Points, in no order, along strands that fork, close into loops and pass close to each other.
In the rows, zero is written as 128.
Points whose rows are less than 158 apart are linked; no others are. Some points are linked to none.
guga: [121 151 141  89 125  99  84 166 149 124  70 123 144 129 105 199  56 139
 124 125 160 160 121 154  97 103 109 120 119 153 191 107 189 126 126 126
 135 159 134 114 117 123 104]
Zaf: [132 126  93 106  81 142 128 139  82 123 129 111 160  80  53 104 100 130
  78 172 134 129  96 112 110 159  67 104 123 153 136 103 159  54 141 178
 147  96  96 121 118 166 118]
lufop: [ 97 145 134  47 146 145  74 118 126 155 160 108 153 122 140 175 140 112
 136 141 184 126 154 137 124 155 141 155 104 125 161  81 165 158 127 100
  94 146 119 212  90 115 149]
ruke: [122 102  94 142 100 114 159 136 178 145  84 119  80 168 108 154  95 130
 117 122  97  92 133 194 119  84 150  73 114  98 107 150  73 151 113  88
 143 151 135 169 131 123 203]
berev: [135 139 157  91 159 112  98 174  88 145 136 126 168 115 136 190 139 118
  88 163 142 115  93 109 138 171 147 101 155 118 101 123 156  78  99 130
  97 152  96 144 120 103 110]
dirov: [110 145 126 117  68 146 146 107 129 120 139 124 124 106  94 131 149 104
 129  99 142 112 108 179 130 155  57 106  90 114 139  75 153 143 125 133
 117 115  64 191 152 167 192]
kulob: [167 121 146 117 155 154 127 130 115 127 145 140 172 125 179 142 165 144
 100 122 170  98  94  88  95 165 157 106 133 101  40 137 100 103 121 114
 109 147  57 196 136 149 132]
puror: [129 145 120 129 137 165 154 106 122 105 165 167 147 107 150  69 134 146
 183 120  95 109 118  97  92 104 135 158  93 118 138 159 141 126 176 134
 159  98 108 160 130 154  90]
bibu: [166 193 165 146 120 108 142 118 146 124 136 143  68 126 114 105 126 124
 195  57 134  45 137 131  78 140 131 140 107  77  86 157 114 172 142 114
 125 154 145 132 204  98 116]
loru: [129  75 116 159 110 130 140 107 101 166 147 108  71 106 146  84 194 104
 120 142 164 134 136 156 215 128  92 166 148 164 115  95 108 127 111 109
 108 104 121 103 112 115 139]
gena: [123 134 103  93 122 140 103  80 119 135 159  88 150 127  99  98 164 110
 101 135 143 134 149  81 143 186 125 168 157 142 118 107 139 116 140 151
  99  87 167 134  92 113 119]
dedal: [137 102 105 138 128 132 137 111 134 167 165 142 100 113 144  71 136  89
 161 111 148  98 180 193 141  88 111 183 125  80 153 149 118 166 147 104
 153  92 145  95 192 104 133]
Gado: [111 178 123  72 149 149 105  98 111 114 137 116 123 138  40 114  94 103
 140 139 127  86 110  43  77 149 189 129 136 131 119 146 159  97 137 147
  89 150 190 126 119  90  93]
paz: [126  79 131 173 155 117 180 136 122 128 129 122 111 157 175 118 171 183
  79 147 133 160  99  92 196 139 114 162 168 198  86 131  54 107 105 121
  96 110 131  93  95  92 123]
turov: [105  73  64 128 118  80  96 131 177 160 124  93 101 142 118 124  90 115
 112 141  89 115 160 217 125  73 129 116 124  71 132 122  84 167  97 122
 150 146 206 108 172 108 181]
rorim: [132 140 108 110 128 114 133 156 104 147 143 145  87 125 120 104 107 131
 161 151 122  56 122 135 126 116 155 126 115 111 133 164 132 110 140 124
 125 136 136 134 123  91 109]
kivut: [151 163 162 155 140 131 136  89 135 109 134 143 112 139 104  73 108 129
 207  90 129  58 127  86  80 135 169 137 108 103  98 180 133 148 152 124
 120 151 153 129 167 121 112]
Maka: [155 145 123 167 138 140 121  88 154  99 165 110 166 147 163  81 176 151
 119 120  94 163 157  39 142 166 145 142 127 128  88 128 104 152 143 171
 128 106 157 113  73 167  90]
guta: [123 126 148 129 156 134 157 124 123 122 164 152 167 127 188 150 184 180
  58 160 120 193  62  41 139 178  89 128 157 158 101  96 117 116  90 120
 121 104 101 109 128 133 103]
Vovu: [140 152 158 155 133 138 159  99 166 128 106 136 104 153 153 109 135 105
 200  39 134  96 152 129  84 130 131 160 142  81  92 149  90 176 141  84
 123 134 122 132 219  97 170]
kozen: [158 130  88 114  95 152 114  81  59 133 195  92 107 119  78  73 166 101
  81 141 167  90 116 123 145 194  85 147 118 122  51 149  63 116 166 184
 108  89 103 142 106 144 100]
kopi: [106 154 102 103 115 173 144 111 118  97 122 167 125 130  72 104 103 112
 130 103 102  59  70 131  75 107 125 122 151  87 126 164 153 104 150 112
 102  95 110 202 172 120 150]
bedi: [124 154  89  88 139 141 126 171  70 115 133 185  79  92 134 125 127 132
 128 125 124 128 127 147 136  80  97 141 135 141 181  97 152 108 162  99
 154 113 112 102 131 111 100]
vitum: [167 138  82 115 104 129 111 109  61 121 155 110 109 120  91  90 151 121
  74 145 171 130 122 123 139 197  78 109 114 169  72 101  60  95 148 172
 127 109  90 118  98 182 115]
Nelan: [126 103 104  84 116 134 125 134 107 153 136 143 166 106  96 126 115  82
 128 131 121  80 135 181 140 106  96 142 134  71 172 153 175 111 136 133
 136  87  83 126 173 123 134]
nazot: [116 140 156 145 114 103 115 143 162 132  69 105  94 135  72 156  79 147
 145 151 116 158  99  98  88 139 137 103 146 126 136 126 157 122 103 147
 127 166 204  99 128 107 118]
retas: [143 149 177 115 161 103 139 152 102 132 171 164 149 107 202 174 191 156
 107 132 130 161  96  75 160 176 100 112 132 147 104  84 130 132  91 115
 125 137  60 111 142 123  99]
Gupi: [142 117 164 111 174 100 145 176 109 118 100 157 141 151 211 184 128 145
 105  97 146 163 116 146 135 115 117 143 158 168 117 130 107 137 130  87
 119 135  52 111 125  92 130]
ven: [130 116 149 112 136 114 132 146 106 173 162 123 116 111 167 118 129 127
 174 152 168  92 147 139 157 130 144 157 111 151 139 135 138 136 135 112
 117 139 112 151 106  96 111]
sud: [117 143  92 138 100 161 130 112 138 108 161 104 172 109 106  99 173 114
 107 135  78 128 132 126 142 142 112 117 104  97 123 121 150 107 130 185
 138  89 125 152 104 183 124]
nepud: [141 159 148 135 159 109 147 185 126 114  89 162 107 146 196 201 145 141
 130  91  88 155 126 147 142 109 135  93 143 128 108 122 100 132 118 103
 147 160  77 102 145 115 119]
Mab: [141 125 112 146 139 156 154  93 144 104 141 161 156 143 127  60  93 142
 179 125 113 112 155 124  77  91 165 139  90 120 144 194 117 155 186 131
 163 107 108 156 122 181 120]
fidet: [107 167  94  78 140 157 101 103 123 123 139 102 110 163  82 106 116 121
 121 147 149  95 134  68  73 163 202 137 135 147  94 135 110 109 144 156
  80 142 188 172  70 102 119]
Zazuv: [121  85 173 111 167 115 151 155 115 145 113 137 135 153 223 164 120 145
 146 110 158 129 123 123 125 106 148 173 151 165 119 148 114 151 133  73
 105 146  57 169 110  70 146]
duz: [145  89 149 125 118 157 138 124 128 127 134 122 177 122 129 127 116 124
 126 141 166  91  96 118  73 139 160 113 122 110  82 163 133 110 143 117
 116 142  50 238 125 150 166]
fala: [105 105 146  60 181 136  76  88 138 148 147 117 207 151 144 147 117 111
 141 149 172 129 148 103 107 138 168 176 142 141 159 133 178 145 122  96
  89 122 134 181 106 115 124]
kisip: [107 152  98  49 151 140  87 131 113 126 123 143 147 123 133 181 143  92
 117  94 151 146 164 159 141 105 117 159 160 125 195  93 169 136 153  96
 126 107 113 134 143 118 131]
mazin: [134 104 138 168 111 127 145  88 196 133 118  74 145 165 142 154 113 136
 139 102 147 133 153 137 131 121 176 111 121 126  95 151  60 184 126 102
 121 159 131 193  94 167 207]
pedu: [108 137  99  99 111 124 122 145 147 136  97 114 117 145  97 172 102 111
 116 140 123 102 125 177 129 118 153  87 133 111 125 132 132 122 114 108
 113 146 128 182 112 130 169]
Katis: [127 142  98  53 123 140  98 138  61 128 131 126 160  82  68 141 117 122
  82 156 156 114  91 108 113 161  79 133 137 149 147  92 172  64 143 138
 118 106  97 141 140 136 112]
Dab: [ 83 128  94 118  87 184 145 109 116 131 193 112 122 106 103  91 175 107
 110 151 113  96 112 159 152 124  86 141  76 105 150 113 157 131 126 170
 106  85 115 198 111 141 152]
divi: [110 131 124  39 195 132  59 132 119 108 106 142 182 148 147 193 105 108
  95  98 149 161 149 129  93  93 136 161 176 137 195 127 179 132 147 110
 114 120 102 130 114 121 109]
liko: [110  76 103 102 110 136 126 138  72 168 150 134 121  87 123 115 146  92
 107 173 163 124 150 197 197 105  81 154 106 149 184 100 173 118 121 131
 131  98  84 115 124 133 135]
zilip: [134 136 149  88 157 128 108 154  92 127 141 149 187 101 139 175 144  76
 124 107  88 111 131 145 142 118 131 129 153  64 150 150 182 107 131 143
 147 113  65  98 172 124 103]
Musub: [115 137 121 125 164 115 124 122 124 130 103 122 113 180 115 118 108 157
 141 142 151 109 126  86 114 139 200 140 149 169 103 167 108 127 132 136
  85 150 192 129  91  91 121]
tese: [124  89 143 112 127 108 118 134  93 160 138 125 161 106 157 149 149 116
 110 153 167 158 144 178 185 137  70 151 113 183 172  84 170 126 108 134
 127 108  77 102 123 131 121]
Tipog: [162 147 140 131 163 148 125 159 108 126 157 129 152 124 181 131 153 166
 108 157 142  96 111  72  87 161 178  94  94 116  51 145  75  96 122 149
 120 162  92 176  94 151  89]
nes: [136 115 116 143  59 122 141  93 126 122 118 112  80 121  65 102 149 108
 126 100 165 108 107 183 139 168  40 112 117 125 127  70 100 139 121 117
 112 116  79 172 136 158 209]
netak: [113 117 107 155 118 130 168 146 166 124  91 136  93 154 150 141 117 154
 141 126  53 118 132 158 131  71 155  98 111 117 119 149  98 137 116 104
 164 145 136 145 122 129 147]
botil: [111 128 172  77 124 101 107 143 121 138 108 126 146 118 138 171 102 145
 135 133 179 145 100 122 116 157  84 140 133 189 156  67 182 121 113  85
  98 145  88 165 104  97 141]
Mez: [110 162 110 107 130 136 131 154 139 126 106 140 102 141 175 187 156  94
 133  85  99 144 160 191 159 101 123 109 135 103 134  96 111 146 119  91
 144 132 108 125 152 112 153]
Nef: [133 145 115 140  79 128 158 146 114 105 116 161 106 102 124 111 148 122
 129 105 101 119 117 170 126 122  63  80  79 129 132  78 127 118 123 137
 161 123  49 140 148 179 157]
Zuz: [113 173 145 116 137 147 138 120 127 117 166 157 143  92 155 129 163 131
 174 108  79 134 131  96 133 123 123 151 102 102 154 120 176 133 150 133
 157 115 121 123 145 129  87]
vuli: [104  72 105 154 118 123 144 135 121 154 115 112  92 120 136 110 154 126
  99 162 141 155 141 183 192 101  91 160 159 181 167  88 120 110 104 103
 115 101 164  91  98 103 144]
Bomu: [125 145 139  84 142 165  86 145 114  97  92 144 124 136  39 175  72  85
 127 138 117 127  82  77 100 114 195  70 152  94 123 161 196  83 100 141
 110 177 176 135 155 128 110]
tubo: [ 93 123 125 110 104 166 138  99 112 136 157 107 150 110  77  90 136 100
 123 158  96  65  84  92 119 149 129 149 138 106 133 148 171  76 130 160
  97  99 133 169 133  89 122]
rad: [133 138 115 154  74 122 139 112 134 119 131 119  23 133  89  95 169 103
 137  87 164  99 123 179 155 146  63 127 123 116 125  56  66 155 107  95
  94 130 129 158 131 123 200]
zote: [122 171 137  87 174 144 105 152  99 102 156 170 165 101 181 183 181 113
 125 100  70 152 132 113 139 116 130 127 133  80 144 113 174 127 139 140
 154 120  82 112 146 136  83]
Remem: [163 145 156 182 139 133 152 152 124 113 156 130 147 121 159 105 130 168
 136 144 109 114 104  46 104 154 172  95 108 129  59 176  93 100 138 165
 138 155 108 138 111 157  95]
nuraf: [112 108 135 117 105 112 105  90 156 156 133  80 175 112  98 121  98 104
 160 135 156 113 155 147 127 144 118 149 126 114 170 124 166 141 127 126
 123 113 159 132 131 137 152]
Povim: [ 94 154 129  64 115 135  80 140 147 139 113  92 149 129 117 210 104  98
 119 131 159 129 137 168 128 143 150  96 112 109 144  91 164 143 113 111
 108 166 110 207 106 143 169]
kora: [ 90  85 147 158 105 117 130 107 154 156 141  68 140 136 137 102 124 131
 155 171 100 137 136  94 157 136 134 170 133 143 157 128 135 132 112 149
 113 113 191 112  69  88 122]
kure: [147 127 136 138 162 109 120 148 123 110 111 138 189 149 114 160 117 148
  36 148 155 174  92  99 131 166 143 104 185 161  93 153 130  76 110 142
  98 117 149  97 124 129 118]
zek: [127  92 155 137 136  94 132 152 133 154 118 125 181 119 153 159 116 132
 130 147 129 151 138 171 152 121 102 139 134 143 173 132 157 119 114 130
 149 109 109  84 128 120 111]
Zamu: [121 104 107 111 107 142 140 114 114 167 166 143 105 108 112  92 130  86
 140 121 155  71 142 195 155 107  94 162 124  82 159 152 145 144 141 113
 122  83 116 145 166  96 148]
zoki: [114  91 100 142 108 134 130  94 142 131 120  75 143 160 107  96 143 125
 109 149 117 135 133 101 150 152 142 154 168 146 116 122 101 115 139 145
  96  95 174 137  60 115 149]
Soteg: [ 97 144 167  81 123 106 100 158 133 137  80 124 118 126 145 202  74 129
 165 107 139 147 114 139 105 117 105 132 133 143 169  90 181 147 122  86
 129 164 109 142 126  89 137]
nugu: [119  89 141 110 170 131 119 103 142 142 127 122 199 162 157 135  88 129
 140 148 161 135 160 150  99 101 183 163 119 157 158 179 127 163 146 107
 120 118 116 172  93 143 138]
romu: [ 96 171 140 131 112 128 126 150 147 120 113 109  99 121 102 159 114 152
 135 155  75 164 111  86 130 152 131  97 115 133 136 104 155 114 110 158
 135 150 174 112  89 111  94]
nov: [149  80 122 188  84 118 166 110 166 128 101 103 165 120 139 114 144 132
 128 109 108 158 144 175 130 116  73 117 130 127 136 106 116 137 130 129
 175  98  98 110 136 184 166]
Figo: [130 176 108 130 128 146 130 155 101 126 178 161  85  99 173 122 187  91
 128 106 120 128 183 188 189 103 115 115  71 111 151  88 126 158 130 134
 151 120  99 108 137 160 117]
Buna: [109 108 125 155 186 112 152 147 120 126  97 147 127 183 149 126 118 175
 124 152 123 117 124 124 141  96 200 164 144 177 122 196  87 124 125 122
 100 139 183  97 101  83 114]
rik: [140 133 106 105 118 138 127 122  62 130 156 131  95 111 126  90 144 137
 104 162 175 127 118 123 129 167  90 125  95 197 110  91  81  99 131 138
 124 123  93 151  89 153 120]
ditif: [116  87 155 114 136 118 160 163 110 142  89 134 104 144 194 145  92 111
 164 110 113  96 119 140 102  79 139 151 151 111 135 170 123 141 143  73
 141 146  56 155 138  58 167]
dusu: [138 127 137 159 136 108 108 115 178 127  76 119 166 142 134 165 116 107
 131  85 127 174 165 164 103 121 128 117 166 104 138 116 131 143 118 119
 160 134 158  74 196 145 147]
pufot: [117 106 115 121 104 147 132 124  89 178 188 139  69  91 112  91 140  70
 114 146 186  87 148 215 198 114  85 148  83 104 161 117 145 160 126 120
 113 117  93 139 140 116 158]
gaz: [156 150 180 171 144  83 105 173 164 107  95 133 141 134 109 191 111 144
  92 135 139 192 124 132 130 137 141  77 141 119 130 147 149 112  99 171
 141 155 172  52 153 141  90]
Fuf: [143 137  93 127  92 122 136 166 103 117 114 145 136  95  85 123 109 129
  98 153 102 108 114 163 125 121  80  73 112 115 145 109 155  81 129 153
 162 116  83 116 132 164 127]
rolo: [ 72  85 102 126  81 183 149  86 128 153 180  84 117 110 112  63 165 103
 129 165 122  85  98 114 152 123 115 180 118 131 150 132 156 111 137 151
  98  82 138 196  92  91 146]
kup: [106 176 128  81 148 165  77 143 138 101 112 138 149 119  81 179 101  99
 130 132  66 141 118  96 123 108 176  92 118  76 159 141 198 110 113 151
 142 157 152 133 139 153  78]
nin: [130 121 179 191 106 127 154 135 174  88 150 113 165 135 142 108 110 186
  82 156 102 212  93  18 108 162 117 120 118 163  98 135 114 125 128 176
 122 118 145 104  62 145  97]
Pob: [ 95 105  80 110 103 114  87 100 197 137  95  83 122 139 105 145  58 120
 120 131  94 145 154 201 104  77 155  94 105  81 156 126  94 186  97 127
 161 159 208 118 157 145 170]
Zosu: [142  68 104 174 124  77 120 143 165 162 148  98 129 135 156  91 123 114
 139 131  84 119 180 204 123  92 117 149 137  70 123 133  77 175 110 136
 170 135 166  80 196 126 159]
mabud: [176 159 129 138 112 110 117 113 132 128 131 108 144 114 108 130 165 108
 119  86 150 110 145 146 150 183 110 109 151  98  86 122 127 125 131 144
 121 113 116 119 151 160 134]
Numut: [110 166 134 105 139 145  94 138 148 109 120 126 166 118 125 172 113 138
 128 145 101 162 123  91 110 134 152 109 113 130 138 117 179 113 119 142
 133 144 145 158 103 150  97]
geme: [142 124 152 164 135 145 127  87 161 104 121 127 155 156 103  73  70 130
 200 118 135 108 150  98  72 112 189 118  93 121 120 188 142 159 153 129
 137 151 146 146 125 173 129]
dosek: [140 133 129 174 140 135 156 149 157 100  75 154 136 149 139 161 105 154
 122 119  55 157 134 132 112  80 178  84 125 122 107 174 115 126 127 129
 173 147 137 113 130 162 118]
mun: [140 152 149  88 145 108  73 151 141 121  96 142 175 109  55 173  58 133
 118 137 163 163 122 101  80 102 125 124 134 146 213 142 209 106 133 157
 124 150 155  78 136 132  65]
poz: [112 152 147 105 122 159 118  84 105 112 160 103 146 118  35  90 115  87
 112 137 111  75  95  40  92 181 157 137 153 112 109 144 161  78 139 158
  85 112 167 128 139  83 108]
pugen: [141 154 125  98 123 154 122 133  45 120 170 190  77  76 156 109 188  88
 114 101 161 129 140 171 162 118  79 143  68 139 141  83 133 146 141 128
 140 122  37 130 158 162 124]
dorab: [121  89 114 155 146 124 131  95 159 144 129 120 139 160 150  93 122  98
 169 110  96 112 177 183 120  85 154 159 145  81 136 155  89 167 122 109
 146 121 172  80 196 116 160]
Vop: [149 106  97 163 124 116 145 116 147 134 128 142 136 131 126  75 107 148
 157 139 108 122 168 160 109  93 123 143 115 122 162 161 119 137 155 143
 175  95 144  93 129 160 114]
Fak: [147 118 154 164 164  89 110 154 141 118  89 133 171 147  96 190 131 121
  64 143 130 179 120 144 155 142 147  88 201 111 122 154 140  88  91 150
 114 121 168  46 163 125 120]
raveb: [196 170 143 131 140  58 122 146  99 138 118 139  89 106 115 137 140 158
 144 100 180 117 142 128 115 175  94 128 142 155 110 105 108 124 139 119
 138 143 139  57 164 108  96]
bena: [123 152  75 112 138 130 137 153 108 119 116 177  75 147  86  96  92 141
 140 137  82  52  93 111  95  92 168  94 124  94 114 183 122  92 143 132
 125 137 156 133 140  91 110]
nini: [112 147 168 162 125 126 162 109 165  97 147 141 156 115 152 134 165 186
  97 143  93 217  77   9 127 166  94 109 164 141 117 102 137 130 114 135
 130  97 134 106 124 143 116]
Nabem: [114 102 114 139 121 117  87 103 189 134 101  91 118 140 102 106  44 132
 166 139  86 136 147 147  84  82 163 112  88  84 150 141 130 184 102 151
 172 174 226 100 151 150 117]
Tib: [129  99 149 165  78 137 152  80 178 121 113 107 176 103 121  97 130 126
 168  93 131 147 118 110 100 145  80 138 135 114 126 113 166 134 140 116
 146 101 106 153 150 169 168]
gek: [ 93 146  84 101 135 174 143 120 129 126 122 158 104 125 161 141 164  88
 133  82 119 154 152 177 151  78 116 158 156 109 171 100 134 144 153  73
 137  89 125 136 162 106 158]
mono: [127 179  75 121 155 139 150 148  72 115 139 173  74 134 106 101 153 138
 119 124  91  81  89  96 133 128 161 122 168 110 106 161  86  71 155 132
 123 112 178  87 160  91 101]
dul: [145 120 115 104 149 117 116 148 104 131 100 131 181 127 112 179 124 122
  64 145 158 138 101 136 129 159 137 102 185 146 100 127 145  70 114 119
 101 120 106 143 131 130 142]
nepek: [152 152 148 179 166 125 103  86 176  92 129 125 172 173 163 119 146 146
 133 104 110 172 167  58 141 154 178 117 139 129  87 150 119 174 118 141
 123 139 188  95 108 176 102]
gikan: [138 109 115  92  92 149 118  65  72 146 181  86 122 112 106  84 165 116
  80 135 163 112 108  59 138 214  87 172 143 153  54 106  98 106 157 154
 102  96 121 135 105 100 103]
vebin: [117 123 111 123 112 185 161 118 124  97 131 151 148 121 119 114 138 134
 111 119 111  74  53 120  68 117 139 114 137 101  89 153 121  89 152 114
 112 115  66 237 146 146 161]
rufib: [106 132  78 131 150 143 149 134 114 122 108 153  80 132 130 113 145 162
 108 140 135 166 122 134 151  98 117 161 177 194 161 102 119  93 145  91
 115  94 188  97 107  94 121]
debug: [122  80 109 160  78 115 148  99 191 147 124  80 115 149 117 129  98 121
 131 119 116 108 142 196 132  98 133 104 113  81 123 142  54 181 119 102
 137 147 145 166 121 139 223]
tem: [134 134 165 129 129 106  80 149 165 125  92 114 136 123  45 158  50 127
 133 157 148 172 121 102  78 111 138 103 116 125 182 144 189 122  97 181
 141 169 211  60 145 138  76]
binuk: [147  92 121 144 146 121 139  95 167 137 113 102 173 175 128 145 111 148
 100 135 172 149 162 168 121 120 167 130 129 170 130 172  85 167 145 114
 122 124 129 175  80 168 180]
dar: [ 75  93 178 168  92 116 122 112 190 145 122  48 143 131 157 133  88 154
 167 166  81 158 118  99 152 126 144 140  96 135 151 130 132 157  93 146
 129 156 198 130  68 111 118]
rifom: [152 100  87 171 112 120 126 123 116 133 141 120  73 130  89  50 167 116
 127 136  82  94 135 136 145 119 104 176 164  76 127 128 100 120 139 143
 134  91 201  68 153  88 117]
tig: [106  92 114 126 149 126 135 163 115 164 141 164  67 131 170 101  92 122
 164 153 119  76 141 152 143  48 174 152 125 106 159 176 138 140 147  87
 135 136 145 124 125  57 117]
dom: [164 173 121  72 120 118  99 135  49 116 147 185  78  91 121 125 135  99
 116 103 196 124 165 181 138 130  72 126  79 153 179  77 129 144 160 129
 153 134  41 119 155 157 121]
vikef: [148 122 133 120 111 111 128 136  93 158 169  99 109 109 130  94 143 128
 139 165 174  93 145 137 158 168 115 131  92 161 114 121 112 126 125 153
 115 136  94 150  84 130 114]
sofad: [132 149 157 170 142 125 103  87 198  98  86 114 141 167 145 151 111 149
 154  83 123 188 147  82 119 138 166 113 138 130 105 129 127 176 112 122
 129 164 203 104 130 161 128]
lapem: [142  70 137 169  89 114 141 125  95 158 155  96  73 117 147  74 167 106
 129 161 162 123 145 145 202 139  98 143  92 177 123  99  78 139  94 148
 111 128  93 123  67 141 142]
Gipi: [124 148 110 146  81 130 118 120 106 125 127 136   5 104  94  67 163  94
 114 118 163 131 148 152 171 139  76 143 111 156 151  30  92 140 114 106
 105 131 159 118 102 127 168]
Toba: [169 191 130  83 131  91  99 146  86 122 135 153 101  96 124 153 142 125
 137  95 181 119 160 151 136 158  90 113 108 160 145  76 139 130 145 120
 143 138  97 102 150 133 101]
Pil: [ 81 119 163 139 111 137 130 113 201 127 111  82 157 138 172 163  94 168
 146 142  99 189 122 115 134 114 135 133  81 175 149 108 149 160 101 116
 134 153 163 174  69 151 129]
bam: [156 169 185 125 147  91 119 179 119 128 132 146 146 110 184 206 158 118
 121 101 125 152 134 128 162 164 116  77 125 120  95  90 142 135  98 125
 135 167  56 106 148 133 111]
Gid: [137 144 124 140 129 147 124 113 134 105 173 114 169 136 149  86 131 174
  76 147 114 185 131  36  94 182 127 135 116 169  98 110 105 124 142 187
 134 108 156 106  54 153  72]
bure: [136  86 115 182 137 116 149 115 142 116 103  97 147 174 143 109 159 167
  87 136 103 154 129  88 167 139 142 152 173 163  93 139  68 125 124 140
  97 103 162 101  74 122 136]
tifo: [122 100 155  65 118 112 114 135  56 161 133 119 145  81 109 137 106 136
 123 174 184 109  78 112 126 170  67 155 123 184 148  91 178  87 124 112
 109 127  71 157 119  95 124]
ronu: [117 127 157 125 142 130 112 142 130 114  63 137 119 153  53 168  64 121
 129 151 147 150  81  80  89 121 182  85 166 132 117 159 174  95  98 139
 101 175 195 111 143 103 125]
figum: [146 138 185 186 160 109 149 179 156  88  77 170 128 146 133 188 108 174
 105 130  87 192 102 118 118  99 173  78 133 115 107 183 113 124 114 145
 153 157 144  67 160 144  98]
Runal: [131 148 170 175 115 116 166 159 149 126 146 134 116 106 191 144 158 154
 182 116  73 148 128 112 152 127 112  99  78 121 119 106 123 145 105 146
 165 156  84 108 123 152 101]
Fav: [158 114 199 212 151 116 125 137 175  73  83 149 136 170 123 148  98 172
 128  99 145 199 128  76 114 126 174  95 131 131  85 182 117 154 105 143
 133 175 191  79 148 152 123]
Fasir: [132 149 123 155 121 131 155 146 140 125 165 126 126 116 191 125 187 122
 153 107  89 137 170 162 178 109 127 107  78 116 126 108 109 155 117 148
 165 125 103 116 117 172 118]
neba: [142 145 144 189 112 135 175 140 160 110 142 122 118 121 166 109 143 171
 171 124  72 119 120  78 124 121 149 103  89 126  85 150 102 128 130 150
 156 154 103 150 100 167 107]
sasad: [113 133 124 155 164 154 135  82 161 112 106 138 115 184 135  85 124  94
 195  67 100 112 166 148  81  91 160 153 136  79 114 159  89 192 137  87
 141 136 167  90 225 111 161]
mobe: [121 109 103 157 167 121 164 150 122 137  99 173  70 170 165 104 119 164
 163 124 121 101 150 142 131  66 187 155 144 142 127 181  83 146 143  93
 133 143 168 101 137  83 131]
Pek: [177 136 121 136 127  97 155 151  91 145 114 166  58 122 144 101 133 152
 166  99 173  96 135 157 119 131 102 140 141 150 102 128  82 128 155  89
 146 136  95  94 173 104 129]
gur: [113 149  92 139 147 141 164 145  86 121 133 159  73 121 133 112 164 160
 119 144  94 145  95  93 152 122 126 135 170 153 128 115  96  76 146 118
 128 101 171  84 128  89 103]
pofe: [142  69 141 167 109 104 139 103 161 138 105 105 218 115 135 132 128 136
 104 127 145 188 141 164 139 128  66 137 148 151 163 118 167 123 123 143
 162  80 104  86 144 168 130]
rosi: [150 152  99 155 145 121 172 165 122 122 117 169  46 153 173 114 138 173
 165 100 139 106 148 144 132  93 162 124 121 151 100 145  56 146 154  87
 139 154 122 124 127 114 131]

How many points has the smallest loop of links through each point below? Write - if it is on no loop.
romu: 6
Povim: 9
vebin: -
loru: 10
nov: -
nepud: -
Nelan: 14

A piece is two or more points that can be reached from each other along the links. Count, over all rows, the pieces, the separate loops (a circle has one, a figure eight two, a Y none), the forks (points with three links) and the tips (points with one).
pieces: 4
loops: 4
forks: 11
tips: 11

Name the points in between on the shortest way along the links from the first point to the second, in order.
Pil; rosi: dar, kora, zoki, gena, gikan, kozen, vitum, rik, vikef, ven, rorim, tig, mobe
vebin; bena: duz, kulob, Tipog, Remem, neba, Runal, Fasir, Figo, pugen, dom, Toba, raveb, Pek, rosi, mobe, tig, rorim
Zamu; Vop: Nelan, zilip, zote, Zuz, puror, Mab
turov; zote: Zosu, dorab, dedal, Zamu, Nelan, zilip
